A landscape with many peaks, sampled at points; each row gives a point and its height.
A climber steps from a point to the highest of its 2 nearest points, and stops where none of them is higher. Distance is the straight distance between rows; heights are no part of it.
Nuf: [ 81  93 168 163 171 179 132 103 139 125 140  98  47 160 168  96  98 159
 154 133 150 143  99 142  91 134 133 154 136  87 166]  height 2.6
toka: [125 120 126 122 176 129 104 131 150 147 142 120  94 100 155  79 119 126
 143 133 140 112 115 112 154 174 135 156 128  80 118]  height 21.6
supuv: [164 144 132 113 120 156  88 152  92 110  88  94 150  80 114 111 143 141
 137 131 136 102 126  52 171 126  74 135 132 167 112]  height 54.4
lizod: [109 143 113 175 127 142 136  79 107 154 133 145 120 151 113 172 132  90
 115 141 145 109 103 126  93 124 175 109 123 105 152]  height 29.0
kog: [ 71 106 140 159 132 141 160 116 155 127 179 115 110 156  94 130 126 174
 110 132 133 139 114 171  92 165 166 134 134  86 158]  height 34.4
vof: [ 89 173 122 123 140 151  97 160  56 141 115  61 128  90 168  70 128 141
 136 156 121 135 184  77 136 129  22 128 135 149  97]  height 45.0
boba: [215  83 153  98 110  89 106 119 187 110  85 133 171 143 134 150 153  94
 158  98 104 132 124 118 162 101 135  78 133 191 141]  height 28.0
goleb: [141  84 145 147 172 170 119  90 146 122 120 111  76 126 135 102 131 130
 116 134 168  96  69  97 125 157 167 143 135  68 151]  height 19.6
zese: [145 159 112 155 106  96 161 124 129 139 126 170 120 156  94 155 192  90
 171 124 121 131 127 126  63 105 118  74 117 123 173]  height 62.7
Nofir: [210  90 120  82 139 113  82 133 170 103 105 126 156 104 149 111 133 111
 120 103 127 113  98 108 225 127 133 118 147 173 103]  height 14.6
nipa: [ 65 170  99 178 130 187 175 124  95 122 162 150 109 184 113 148 159 127
 136 147 149 144 108 159  69 132 117 117 112 100 165]  height 20.1
mekod: [ 50 163 118 144 156 122 118 160  71 166 124 123 137 140 184 110  94 113
 129 134 119 131 166 143 120  91  76 152 124 145  98]  height 62.6
Sosun: [ 94 108 166 151 139 138 124  95 152 156 146 119  93 145 127 136  86 128
 109 139 133 141 109 167 117 150 196 131 135  92 144]  height 39.5
Vor: [ 25 148 139 158 175 144 153 140 129 156 189 124 111 167 167 106  92 156
 152 119 126 145 121 180 102 170 104 161 127  77 147]  height 7.9
mez: [184 115 125 104  87  97 156 148 175  98 137 144 163 124  59 134 184 152
 163 110 116 148 130 136  87 132 115 109 111 146 145]  height 42.6
Fir: [135 161 101 148 116 204 127 139  53 135 132 135 165  93  75 148 132 138
 121 138 167  97 115  52 119 119 122 146 126 125 125]  height 29.1
geta: [ 12 165 134 178 168 129 173 129 123 153 206 144 123 187 145 140 101 136
 113 125 101 141 104 201 112 174 133 144 129  81 161]  height 11.0
tir: [154 118 134 139  95 132 137 129 131 117 124 121 144 124  86 158 137 143
 125 123 135 129 129 121  97 111 165 129 121 143 147]  height 47.7
sisu: [ 82 155 138 199 103 151 149 112  74 139 126 134 130 172 117 178 133  91
 129 147 136 139 128 146  59  88 161 119 124 129 163]  height 25.8
Penu: [179  69 157 135 172 178 103 118 166  91 115 105  79 116 155  97 149 113
 128 121 163  97  78  97 161 168 151 152 146 107 150]  height 17.6
nofam: [206 143 141 115  86 133 153 147 131  92  76 139 144 138  81 149 200 136
 180 106 138 128 130  66 108  95  85  81 130 168 163]  height 62.9
simu: [ 97 123 152 156 130 123 123 124 133 137  96 111  98 159 154 131 105  99
 146 132 135 151 147 149  87 100 132 115 105 154 148]  height 29.6
Soni: [118 143 110  68 139  52 116 136 141 133 103 112 139 121 191  83 132 130
 115 116 104 124 179 143 165 114  82 116 111 141  81]  height 43.6
Bon: [143 136 130 151 159 166 108 110 113 120 110 113  94 106 111 111 138 121
 140 126 162 105 103  81 127 135 124 128 124 110 144]  height 22.0
Fot: [179  51 167 159 131 167 123  91 158 103 134  92 107 129 125 162 119 138
  94 131 163 122  84 114 117 132 221 139 153 103 140]  height 46.4
nevom: [146 118 108 120 135 146 116 104 132 161 155 164 151 101 107 153 100 129
  87 134 152 102  92 102 158 142 198 145 139  96  94]  height 35.2
lape: [101 140  81  75 162 101 114 147 118 172 164 135 158  67 187  76  98 146
 117 149  88 121 187 114 197 156  95 158 146  94  62]  height 32.0
paza: [136 110 118 157 116 209 167  90 121  86 123 107  57 169  93 123 182 167
 146 128 177 136 108 107  70 137 123  92 125  92 176]  height 24.9
mim: [176 128 118  83  93  64 140 147 160 119 108 150 175 119  92 132 165 137
 143 108 111 132 148 126 134 116 113 118 111 156 123]  height 39.7
riv: [134 124 119 144 126 171 111 111  86 147 128 142 169  93 106 164 103 129
  98 144 163  83 107  65 138 110 178 161 140 126 107]  height 32.1
sur: [130 165  98  87 115  32 142 103 176 144 135 164 131 130 139 113 108 116
 111 122  69 155 141 192 157 150 136  99 128 100 100]  height 43.3
vuk: [131  79 171 180 108 160 127  69 121 128 135  97 126 138 116 193  85 135
  96 131 150 138 107 130  92 102 231 130 145 116 142]  height 40.7
rami: [ 93 156 122 149 134 209 134 140  41 132 144 130 127 106 113 129 118 159
 137 134 159 107 134  82 113 139  98 158 123 120 129]  height 26.9
Viki: [190  94 140 144  98 185 137 126 141  72 107 105 121 122  88 153 162 156
 146 113 158 134 109  99  93 115 137 120 128 139 166]  height 52.8
kinin: [117 132 132 135 154 178 110 139  89 149 137 110 110  91 133  93 117 150
 135 145 146 105 117  79 137 149 124 168 136 107 118]  height 24.3
Monis: [ 72 190 110 167 132 158 131 138  60 135 113 136  91 158 150 125 124  96
 158 140 144 140 143 139  75  98  79 123 116 137 141]  height 50.1
pelav: [ 51 130 153 160 150 155 153 128 152 125 159 100  72 181 157 106  90 153
 151 114 140 156 115 179  85 148 115 146 129 100 175]  height 5.0
nikop: [110  96 114 146 123 184 163 118 131  93 164 115 105 163  87 130 167 210
 104 137 159 136  95 148  76 157 139 144 130  86 160]  height 30.1
Tida: [156 111 107  84 131 132 106 158 121 128 145 133 186  60 125  90 123 142
 108 131 125 104 140  73 222 160 125 173 154 120  63]  height 31.7
Raner: [ 97 140 124 175 121 180 155 110 114 111 129 126  72 158 112 129 141 138
 143 135 163 129 109 122  65 122 125 106 120 103 168]  height 22.7
Vakiv: [131 125 138  79 111  66 127 129 186 133 149 143 106 125 137 127  80 153
  93 116  72 157 144 198 175 175 171 110 138 110  94]  height 40.6
dalet: [ 48 136 138 129 138 127 124 152  95 171 151 129 143 144 163 147  54 134
 117 129 117 148 151 160 111 107 121 160 133 146 109]  height 53.1
kabid: [163 114 114  92 112 109 130 115 166 136 153 161 167  99  76 156 113 142
  89 121 128 127 103 132 169 153 188 136 136 107  96]  height 37.8
letad: [ 90 132 159 180  87 116 126 120 102 147 121 128 127 185 142 181  99  81
 132 155 107 144 150 171  68  80 144 103 126 152 149]  height 26.0
betap: [100 173  56 104 163  71 142 131 130 152 155 145 156  92 163  76 125 133
 122 141  85 127 182 137 156 140  88 149 119 102  82]  height 30.0
domok: [188  74 130 115 112 138 135 139 179  95 160 139 148 114  88 134 140 162
  87 124 143 118  87 148 166 164 199 160 138 108 126]  height 40.8
vofup: [ 78 181  63 154 164 108 145 120  92 176 160 178 151 130 146 129 122  55
 114 155 105 121 133 139 134 135 131 121 126  97 104]  height 29.2
melo: [180 147 144 137  89 176 157 131 126  85  92 128 105 150  89 143 181 140
 175 109 151 140 144  94  73 107  90  87 114 142 172]  height 58.0
zol: [175  99 128 103 176 115 106 125 192 121 135 117  87 106 163  66 123 109
 132 111 125 126  95 139 178 172 150 139 139  93 126]  height 21.5
pesi: [162 168 115 118  95 162 114 147  71 117  89 127 178  94  80 145 156 143
 131 125 144  94 130  46 144  97  85 124 130 158 121]  height 58.7
nasu: [ 43 176 103 175 161 186 165 141  66 136 193 159 152 160 121 161 131 136
 119 143 138 124 108 150  88 130 126 155 112 113 131]  height 17.1
Berif: [112 114 118  61 142  99 112 142 131 164 140 150 144  95 187 105  65 157
 102 128 100 136 163 141 183 150 135 150 141 113  53]  height 34.7
reg: [160  90 154 112 152 108 100 116 183 122 109 104  89 120 144 111 114 107
 139 111 124 135 115 145 152 139 148 119 112 125 138]  height 23.4
pim: [ 78 115 173 148 118 131 124 109 111 164 160 130 118 150 141 170  54 131
 107 123 120 147 126 171 120 128 179 145 138 126 124]  height 44.8
Lipe: [105 103 174 163 150 153 104 112 120 126 101 108  90 137 160 133  84 124
 136 135 162 142 135 112  96  99 135 157 126 142 147]  height 33.2
luruz: [169  66 176  81 128 132  71 118 139 118 110 128 127 105 163 164  59 115
  92 118 146 120 116 121 172 112 183 133 136 161  97]  height 58.6
Pek: [110 138 173 165 143 182  87 118  74 122  71  93  93 118 156 134  90 126
 140 133 156 136 148  87 104  92  88 149 137 157 128]  height 36.9
sona: [197  72 140 130 110 201 152 142 155  51 127 101 103 132  85 118 188 186
 124 126 177 132  89 118 107 145 137 146 137 120 166]  height 48.6
zego: [114 197  94 159 126 123 152 138 101 132 120 156  96 159 117 119 172  83
 172 140 127 137 136 137  81 112  89  94 117 119 157]  height 56.4
gile: [ 87 126 154 150  89  94 159 130 166 124 176 127 127 143  83 143 122 167
 134 116  71 160 159 220 117 171 165 117 128 129 148]  height 32.4
lomon: [184  53 189 106 107 146  97 111 162 110 139 113 117 114 137 155  81 131
  90 108 145 129 106 145 151 139 216 137 146 135 128]  height 52.2
leda: [114 120 138 123 119  89 153 150 184 129 161 115 119 138 104 101 129 151
 156 111 100 169 145 197 111 161 131 129 112 125 147]  height 35.6
nef: [165 167 105 122 132 103 109 120 127 122  75 124 124 120 128 112 170  87
 169 118 132 114 129  76 139 111  74  94 125 153 150]  height 32.8
Sov: [ 92 167  90 152 140 139 139 102  92 163 154 171 159 122 100 159 124  90
 100 155 132  95 117 122 122 128 164 128 121 103 117]  height 31.8
lisul: [141 159 122 105 116  74 123 143 101 125  68 127 153 129 146 130 167 106
 131 130 120 114 153  86 144  79  51 103 124 173 114]  height 35.5
dus: [114 144 126 101  84  68 159 148 132 135 152 163 179 132  80 144 126 145
 123 124  87 148 157 187 108 125 131 136 115 150 111]  height 33.9
filag: [ 24 181 119 174 153 145 171 128  90 158 214 164 166 172 127 180 111 123
 102 132  96 145 110 192 120 159 157 159 123 101 129]  height 13.9
sas: [158  66 181 116 104 131  88 123 144 109  88 109 139 128 145 172  77 112
 117 121 134 141 140 120 128  85 163 123 127 186 115]  height 52.3
Doteb: [ 99 150 120  95 119  38 120 147 108 134  83 130 146 144 184 114 162 103
 116 129 108 123 182 139 119  75  61 100 107 154  98]  height 39.3
Bopim: [139 135 127 112 102  40 127 107 173 151 112 147 127 147 136 141 135  87
 118 127  87 148 156 174 149 129 147  67 120 135 127]  height 46.1
gof: [185  75 165 100 121  84 113 119 191 104 104 110 128 139 141 134 110 102
 148 107  93 153 141 169 145 123 162  81 108 167 139]  height 25.7
bube: [ 67 183  97 126 123 106 142 184  46 138 120 146 156 139 158 123 135 113
 131 149 119 140 173 143  97  84  44 136 112 158  98]  height 54.2
ruri: [115 128 167 129 153 165  86 157  70 128  93  70 105  88 170  85  94 139
 137 132 131 123 149  79 131 116  53 157 146 169 107]  height 40.9
dosag: [107 148 108 145 133  75 108 105 118 174  88 142 115 155 182 151 118  48
 120 155 122 126 137 143 126  78 137  88 116 118 124]  height 54.7
Kiz: [ 91 194  40 129 158  63 137 126 114 167 138 160 146 122 172  93 157  67
 125 152  82 127 159 144 141 123  87 117 118  96  96]  height 28.1
firo: [ 91 151 126 147  86  81 166 124 132 145 180 166 148 148  72 172 135 137
 115 125  52 142 152 210 120 162 173 109 131 139 130]  height 30.7
fep: [134  93 128 143 146 218 153 117 114  95 137 109  49 146 119 108 161 193
 121 135 174 124  91 109  91 160 102 138 138  83 151]  height 27.0
panim: [164 114 123  53 133  95 113 149 174 131 158 161 125  92 159 109  72 167
  94 121 101 155 121 165 201 165 157 141 144 107  64]  height 37.7
kosa: [ 79 173 101 104 115 115 120 174  61 126 106  92 147 112 152  85 140 146
 140 144 125 131 186 109 130  98  19 135 113 172 104]  height 48.5
Lur: [139 144 115 119 105  50 122 100 125 167  93 165 152 148 123 165 130  63
 104 139 111 115 130 137 134  97 143  86 119 135 119]  height 49.7
zoz: [145 127  88  79 132 101 128 153 141 123 144 136 170  84 109  90 134 161
 127 128 124 116 146 108 173 143 102 162 125 129  94]  height 34.0
Zad: [158 108 134 132 119 119 147 139 187  99 140 124 110 138  80 104 167 155
 156 130 120 144 125 158 100 159 137 114 117 112 160]  height 39.0
Fer: [123 145  98  74 101  71 146 156 130 131 138 155 185 111  97 125 127 149
 116 120 107 126 156 146 133 114  91 142 118 155  87]  height 36.7
Benud: [151 130 115  70 148  87  98 132 160 120 103  92 136  92 182  80 127 124
 119 116  95 112 146 104 205 141  87 137 131 146  83]  height 47.1
Fip: [178 159 121 112  89  84 165 137 138 119 106 165 140 154  81 143 209 109
 183 119 105 124 149  98  83  91  93  71 135 148 162]  height 69.5
Losig: [212  72 150 116 157 155  91 132 189  93 118 108 122 100 154  99 151  95
 133 105 148 101  75 116 203 145 140 141 158 154 143]  height 16.0
Tatep: [189  79 129 111 119 159 142 174 169  81 156 123 142 108  85 112 173 175
 111 126 166 115  91 131 140 150 149 172 138 132 143]  height 44.4
nul: [190 113 135 133 123 110 124 105 171 117  83 126 138 128 114 146 168  90
 166 108 136 114 114  86 139 105 126  82 117 158 159]  height 30.4
tusa: [179 114 114 100 115 117  97 114 140 138  95 136 169 104 111 142 128 114
 119 120 133 103 105  79 187 116 145 139 126 148 106]  height 13.2
sulek: [163  94 158 135 108 145 118 121 112 109  76 117 142 116 119 165 119 126
 142 112 146 123 135  95 112  82 130 129 125 187 137]  height 47.2
Fom: [158 137 117 104 149 126  85 138 130 116  93  83 131  89 158  74 141 119
 140 125 120 108 119  74 199 141  69 132 142 158 117]  height 50.4

For each start below, name the point where the climber stops.
filag => mekod
betap => dosag
letad => mekod
Nuf => mekod
lisul => pesi
zol => pesi
nikop => mekod
